Each row is a point on a landscape with many peaks, with its height.
From any point a climber steps to the highest of the 2 points nearest to it. It stops when none of these is higher. Distance is the straight distance between rows; heights are no part of it.
Q462 h=103: -9 4 -12 -12 10 -30 31 -24 -44 2 -24 2 -67 -2 5 18 -20 4 25 -25 60 -21
 21 20 -7 -33
Q191 h=259: -1 -20 1 -11 15 -19 -6 9 -8 45 -39 17 -18 0 -30 28 36 -1 20 19 -27 -26
 -1 -52 5 -12
Q275 h=447: -14 -28 -28 -23 -2 -10 6 -17 -14 26 39 -12 -34 26 -17 13 -1 27 -18 -26
 -17 -46 13 12 6 5
Q787 h=224: 34 -6 31 12 -8 56 -34 27 32 -29 -6 -30 46 -30 -14 -57 31 -15 -25 31 -28
 25 -41 -15 36 -33
Q737 h=197: 36 -17 12 11 -14 17 -6 29 19 -31 -37 -15 39 -26 -46 -30 52 14 -33 59 -10
 37 -21 -25 4 -2
Q81 h=276: -39 17 -33 8 -14 -21 -19 9 -47 12 31 13 9 4 0 61 24 43 7 6 -81 -6 -14 -3
 -37 36
Q658 h=469: -42 -4 13 -2 46 29 2 17 29 31 62 -40 14 -17 27 3 -32 -45 -50 -37 -77 0
 -28 -11 2 14
Q399 h=75: 1 -26 -50 -1 -18 -20 30 -49 -49 5 -48 -15 -55 2 -50 22 -17 -21 23 -22 36
 -25 34 -11 6 -25
Q975 h=311: -16 -22 1 -7 -4 4 -3 13 -13 48 6 -12 -20 19 -19 52 -2 -25 21 -4 -31 -34
 8 -56 38 -43
Q831 h=152: -26 24 -10 14 -39 -19 17 -39 6 18 -38 8 15 6 24 60 -34 -5 59 -17 -18 1
 22 2 -18 0
Q536 h=438: 20 2 41 -8 40 17 -37 -29 0 -4 -50 24 -61 5 11 -32 58 -35 -10 4 4 -31 11
 16 -10 -32
Q702 h=77: 0 3 5 -11 -1 13 -13 -70 10 25 -39 -11 -48 -3 18 35 -23 -58 29 -22 -10
 -26 21 7 14 -55
Q755 h=317: 23 -33 8 -14 47 -19 3 -44 25 34 -40 43 -34 -12 -26 -31 -6 21 7 10 9 -33
 13 -3 -10 22
Q528 h=381: -23 -26 -31 -21 10 4 -13 4 -20 -1 22 -26 -35 12 -41 -5 46 -6 -51 1 -34
 -29 -13 -3 -13 -4
Q884 h=277: 15 8 18 36 -27 23 -17 35 5 -59 -1 -34 25 -11 -14 -65 -27 -39 -15 -12 40
 40 14 -4 57 -32
Q358 h=323: -10 8 -19 -4 -31 -9 12 30 -84 -12 -15 -19 -13 31 -16 26 30 37 36 -18 19
 -23 12 -28 35 -35
Q727 h=519: -10 -12 8 -1 42 7 5 -15 35 14 -21 7 -30 21 -19 11 27 -49 -41 -8 -19 20
 39 -13 -22 -21
Q502 h=154: -38 -6 19 4 28 -5 -6 -16 51 -19 4 -10 -16 -30 3 -41 3 -20 -23 22 18 -6
 -26 21 -18 18
Q86 h=391: 57 -28 38 -12 34 11 -29 10 22 2 -6 24 -22 7 -15 -51 50 -6 -44 26 9 3 7
 22 12 -30
Q822 h=390: -28 -5 -50 17 -11 7 39 24 -9 22 34 -10 34 27 -25 32 -23 -22 -32 -39 -63
 35 21 -40 -15 33
Q265 h=307: 21 27 11 14 -32 15 -39 16 -21 -42 -22 -21 -11 6 18 -25 -25 -5 16 -26 30
 12 35 4 73 -70
Q854 h=136: -39 21 25 13 9 -7 -15 -10 56 -1 -15 8 26 -34 21 -11 0 9 5 26 -36 10 -22
 13 -25 28
Q127 h=297: 29 -37 -49 -20 -26 -32 24 -14 -25 1 24 3 -9 10 -39 -8 4 21 -20 16 50 5 1
 38 -34 30
Q806 h=284: 70 -43 16 -22 29 -22 5 -44 37 44 -32 52 -10 -20 -7 -14 -39 29 38 39 39
 -24 -14 -21 21 20
Q163 h=107: -8 18 17 6 -17 20 -7 -67 49 21 -44 9 1 -8 37 38 -25 -53 40 -9 -33 5 29
 10 -10 -36
Q119 h=470: 60 -27 14 14 12 -19 -16 -15 34 -7 -32 17 -22 -31 -7 -12 -12 -49 8 45 67
 38 -20 0 6 -30
Q88 h=205: 14 1 -28 -8 -48 -30 39 -27 15 29 -5 30 46 9 5 53 -54 26 49 10 12 26 21
 -7 -3 35
Q887 h=439: -71 29 25 21 25 4 11 23 -13 -48 6 -14 -32 24 43 38 11 0 7 -51 -28 -26 15
 -9 14 -2
Q995 h=336: -40 9 -9 -19 -4 9 27 -48 -16 -26 32 -31 -34 16 37 -6 -40 22 -18 -57 0
 -19 27 73 -22 -18
Q50 h=528: 1 -10 -3 -6 15 -12 -3 3 -15 20 30 37 -34 46 24 51 33 20 -8 -36 -37 -22
 43 -3 -27 4
Q718 h=150: 19 1 -3 -8 2 -20 22 57 -29 41 59 20 4 31 13 46 -15 11 10 -13 24 13 1 -9
 -9 3
Q483 h=125: 31 9 23 -5 -5 -32 6 -6 -27 22 -13 31 -24 7 27 18 3 35 42 -2 43 -22 10 26
 3 -15
Q123 h=258: 38 -52 -49 -10 -38 -1 0 4 -28 -4 33 -24 1 -6 -55 -10 9 7 -16 24 36 -5
 -33 -2 -2 -8
Q999 h=198: 40 -2 17 2 -28 10 -18 4 -43 -33 -71 7 14 0 -21 -41 67 44 24 41 -12 -37
 -4 -8 30 15
Q458 h=194: 26 -4 9 -10 27 -6 -18 45 24 19 -9 -1 21 -30 -35 -4 61 23 -43 65 -19 22
 -38 -17 -25 2
Q39 h=278: 29 16 -23 -47 23 -6 16 -26 43 41 11 42 19 0 5 30 -1 -10 -48 33 -20 54 -3
 11 -69 40
Q284 h=302: 11 7 -28 -27 14 -18 2 -3 21 23 33 38 38 -1 -4 6 7 37 -50 30 -50 45 -3 17
 -58 67
Q956 h=543: -7 57 14 -8 -7 41 -30 0 -50 -44 -10 -24 -15 7 45 25 33 -46 14 -17 4 -12
 -9 30 -24 -41
Q959 h=124: 36 -5 -13 1 -46 -34 11 31 -45 5 -34 29 16 18 -30 43 50 14 9 40 -15 23 11
 -22 -31 20
Q390 h=335: -60 21 -24 17 -23 28 -3 17 -38 -70 -35 -56 19 5 -30 -11 20 -38 12 -3 16
 1 1 -20 28 2
Q13 h=200: -47 -4 -6 9 4 -20 0 55 -10 -8 53 -28 9 -33 -9 -7 -7 26 4 27 29 -24 -70
 -16 8 30
Q69 h=441: -48 -3 46 -8 69 25 -14 -46 36 -22 -47 -26 -59 -27 9 -41 2 -40 -9 -13 -18
 -60 -7 -1 23 -8
Q428 h=181: -28 -25 20 7 20 -12 -11 46 13 -15 29 -27 -6 -33 -10 -46 4 21 8 30 65 -36
 -66 -21 47 10
Q611 h=597: -10 -11 16 4 45 -20 9 12 3 17 15 29 -54 39 19 57 16 -40 -13 -30 -6 -7 36
 -23 -17 -19
Q646 h=384: -28 -12 -31 -36 -2 -4 29 -38 -8 23 58 -8 -23 41 32 16 -40 67 -6 -55 -24
 -30 38 44 9 -12
Q262 h=490: -39 2 40 0 62 18 -23 -16 -1 -26 -41 -1 -59 10 11 -34 43 -14 -12 -25 -23
 -60 10 -15 18 -3
Q681 h=249: 23 -3 -1 30 -33 57 -15 22 14 -24 -2 -36 58 -16 -25 -48 -3 -35 -23 -7 -33
 44 -3 -32 37 -26
Q911 h=351: 0 53 43 11 -17 8 -6 24 -38 -51 -19 5 9 15 51 -17 8 38 39 -18 31 10 25 26
 33 -39
Q860 h=168: -5 -18 33 9 35 3 -5 34 39 -8 48 -11 -10 -20 -7 -47 -14 -28 -17 22 67 -2
 -38 -4 14 -5
Q467 h=253: 21 -5 -4 -10 -9 12 -24 14 -72 -12 -52 -9 -14 1 -32 -13 44 32 46 11 16
 -59 -15 -29 51 -22
Q709 h=218: -5 -13 -7 -15 38 -21 -17 11 19 47 -15 -2 -13 -35 -35 24 49 13 -18 61 -26
 -7 -41 -35 -19 1
Q946 h=339: 20 1 -48 -14 -37 3 5 -23 -12 0 42 8 45 3 -2 -20 -7 40 -30 -2 -36 20 -1
 59 -61 66
Q970 h=366: 30 -45 8 -27 60 0 -12 -10 43 14 -2 13 -37 2 -45 -59 45 5 -74 21 8 -3 14
 11 -5 -3
Q29 h=401: 1 60 29 29 -35 17 15 16 -19 -39 3 -9 37 -6 58 -16 -43 15 33 -41 24 41 21
 36 1 -27
Q22 h=580: -36 33 40 31 17 28 7 22 49 -2 40 6 45 4 51 -26 -46 -2 -7 -46 -23 21 8 13
 5 28
Q378 h=412: 52 -35 -6 -7 15 -18 -15 3 27 37 12 16 -26 -14 -10 24 -39 -54 13 34 64 21
 -32 -21 27 -44
Q83 h=250: 13 0 -26 -36 1 -23 31 -32 40 45 13 44 11 16 7 43 -40 -19 -6 11 1 36 15
 -9 -35 31
Q941 h=521: 5 27 7 -7 -20 18 -30 -10 12 11 33 -2 29 -31 46 -5 -8 7 9 15 -19 -5 -48
 47 -44 13
Q38 h=397: 6 -8 -24 18 -26 -3 30 -10 24 -23 25 -13 43 -15 -4 -20 -56 -12 -6 1 50 45
 -8 15 -17 29
Q325 h=659: -72 26 29 41 18 11 11 -13 64 -30 14 17 11 19 44 -10 -28 7 -20 -51 -58 9
 36 19 -9 41
Q728 h=477: -11 32 14 34 -35 10 23 -4 27 -21 10 -15 55 -28 43 -10 -70 -5 40 -13 38
 35 -12 23 -2 6
Q814 h=139: 31 3 16 -9 0 -32 21 19 -5 22 31 38 6 25 21 13 -25 38 12 -6 45 7 21 24 5
 7
Q556 h=106: 48 6 22 -7 -20 -17 -7 -1 -33 -2 -8 12 -14 -23 35 -10 4 48 47 24 67 -23
 -39 40 8 -21
Q699 h=272: -31 35 0 18 -31 34 -20 54 -33 -39 -16 -39 48 -10 -4 6 21 -23 39 18 -12
 -2 -42 -38 31 -10
Q291 h=161: -2 9 26 22 -14 20 -21 -15 8 -44 -90 -1 25 -10 -15 -52 49 18 26 17 -28
 -15 11 -22 46 13
Q799 h=147: 18 -18 -26 6 -22 -39 27 61 -30 1 6 8 26 6 -53 22 35 0 -17 40 16 35 -9
 -33 -37 30
Q981 h=387: -44 14 14 5 14 -10 3 32 -43 -17 2 -4 -34 24 21 22 31 33 24 -28 -2 -41 3
 -22 30 -11
Q451 h=514: -4 -3 9 -13 20 33 1 10 31 38 59 -2 22 16 23 -7 -25 -20 -31 -38 -45 6 9
 -9 8 7
Q505 h=398: 40 -19 -9 -15 -17 -17 18 -73 9 1 -10 22 -4 -11 17 -40 -39 75 32 -1 46
 -25 14 56 9 26
Q233 h=427: -38 36 -24 -3 -18 30 -22 -13 -33 -58 -51 -33 3 -4 2 12 42 -52 7 12 -14 1
 -10 8 -30 -11
Q689 h=367: 30 -24 -5 -10 4 -3 -13 27 2 51 41 -4 -15 13 -13 27 -49 -33 7 -2 28 4 1
 -35 52 -56
Q17 h=43: -19 -36 -21 -13 13 -5 21 -72 -15 20 -49 -24 -67 -2 -39 25 -25 -43 5 -34
 -20 -50 31 -25 13 -22
Q480 h=501: 11 5 30 18 28 -5 -7 -2 39 -16 -14 29 -15 28 1 -25 -8 -55 -40 -24 10 55
 80 0 -1 -19
Q396 h=535: -69 54 29 45 0 7 8 6 21 -27 -3 19 15 14 69 48 -16 7 29 -50 -67 3 16 0
 -17 25
Q971 h=343: 6 -42 3 -24 81 -11 11 -30 51 34 -30 29 -35 -2 -53 -46 15 24 -42 6 -10
 -17 26 -22 4 22
Q342 h=170: -5 3 -30 18 -22 -20 46 70 -34 10 51 -13 41 1 -30 21 -25 2 -1 -6 34 29
 -20 -25 -15 34
Q796 h=230: -33 24 5 17 -16 -6 -13 82 -33 -30 0 -17 36 -17 -10 9 31 16 28 35 20 -14
 -55 -39 15 20
Q186 h=534: 50 11 38 18 10 -8 -23 12 25 -12 -6 25 -14 5 15 -28 -21 -54 -19 3 48 49
 38 24 5 -24
Q618 h=389: 31 7 -39 -18 -61 12 12 -44 -4 -9 34 -4 53 16 13 -22 -38 64 -6 -20 -10 15
 25 68 -19 37
Q92 h=457: 59 -23 -16 -13 -43 -4 11 -30 11 -17 32 -2 30 11 17 -34 -50 63 8 10 51 9
 2 51 33 15
Q836 h=333: -55 8 -40 25 -8 -22 24 30 -21 24 36 -7 17 8 -13 66 -20 3 -4 -22 -69 11
 -9 -26 -24 39
Q829 h=342: 18 -43 -43 -4 -7 -31 29 -39 26 -7 13 1 -7 -14 -28 -14 -36 -14 -7 23 83
 26 -19 10 -29 27
Q586 h=310: -22 4 -23 1 -32 4 -27 11 -33 -4 5 -15 20 -5 -23 3 45 32 -6 25 -56 -13
 -24 -9 -16 17
Q824 h=454: 23 -4 -31 -6 -6 27 15 19 -20 57 55 -9 46 11 5 14 -8 -34 -31 -38 -53 32 7
 -26 -6 11
Q943 h=131: -31 22 23 14 8 3 -28 -8 23 -11 -65 1 26 -35 -6 -20 39 16 28 39 -43 -12
 -23 -31 16 12
Q906 h=663: 20 53 18 -7 -16 45 -27 -2 -34 -1 22 -16 2 -16 60 13 8 -31 8 -18 0 -6 -36
 49 -48 -32

For each start below, name the point where the climber stops.
Q291 -> Q325
Q681 -> Q728
Q462 -> Q342
Q755 -> Q262
Q709 -> Q186
Q428 -> Q906
Q81 -> Q451
Q163 -> Q92

Call two points neighbours if one is among the 2 nearest of the other. Go from one point of each pair to the other, from neighbour to neighbour, staying as high as possible. Name the lowest point that can't be avoided.
Q611 and Q906 -> Q943
Q186 and Q451 -> Q81
Q611 and Q186 -> Q480
Q262 and Q92 -> Q806
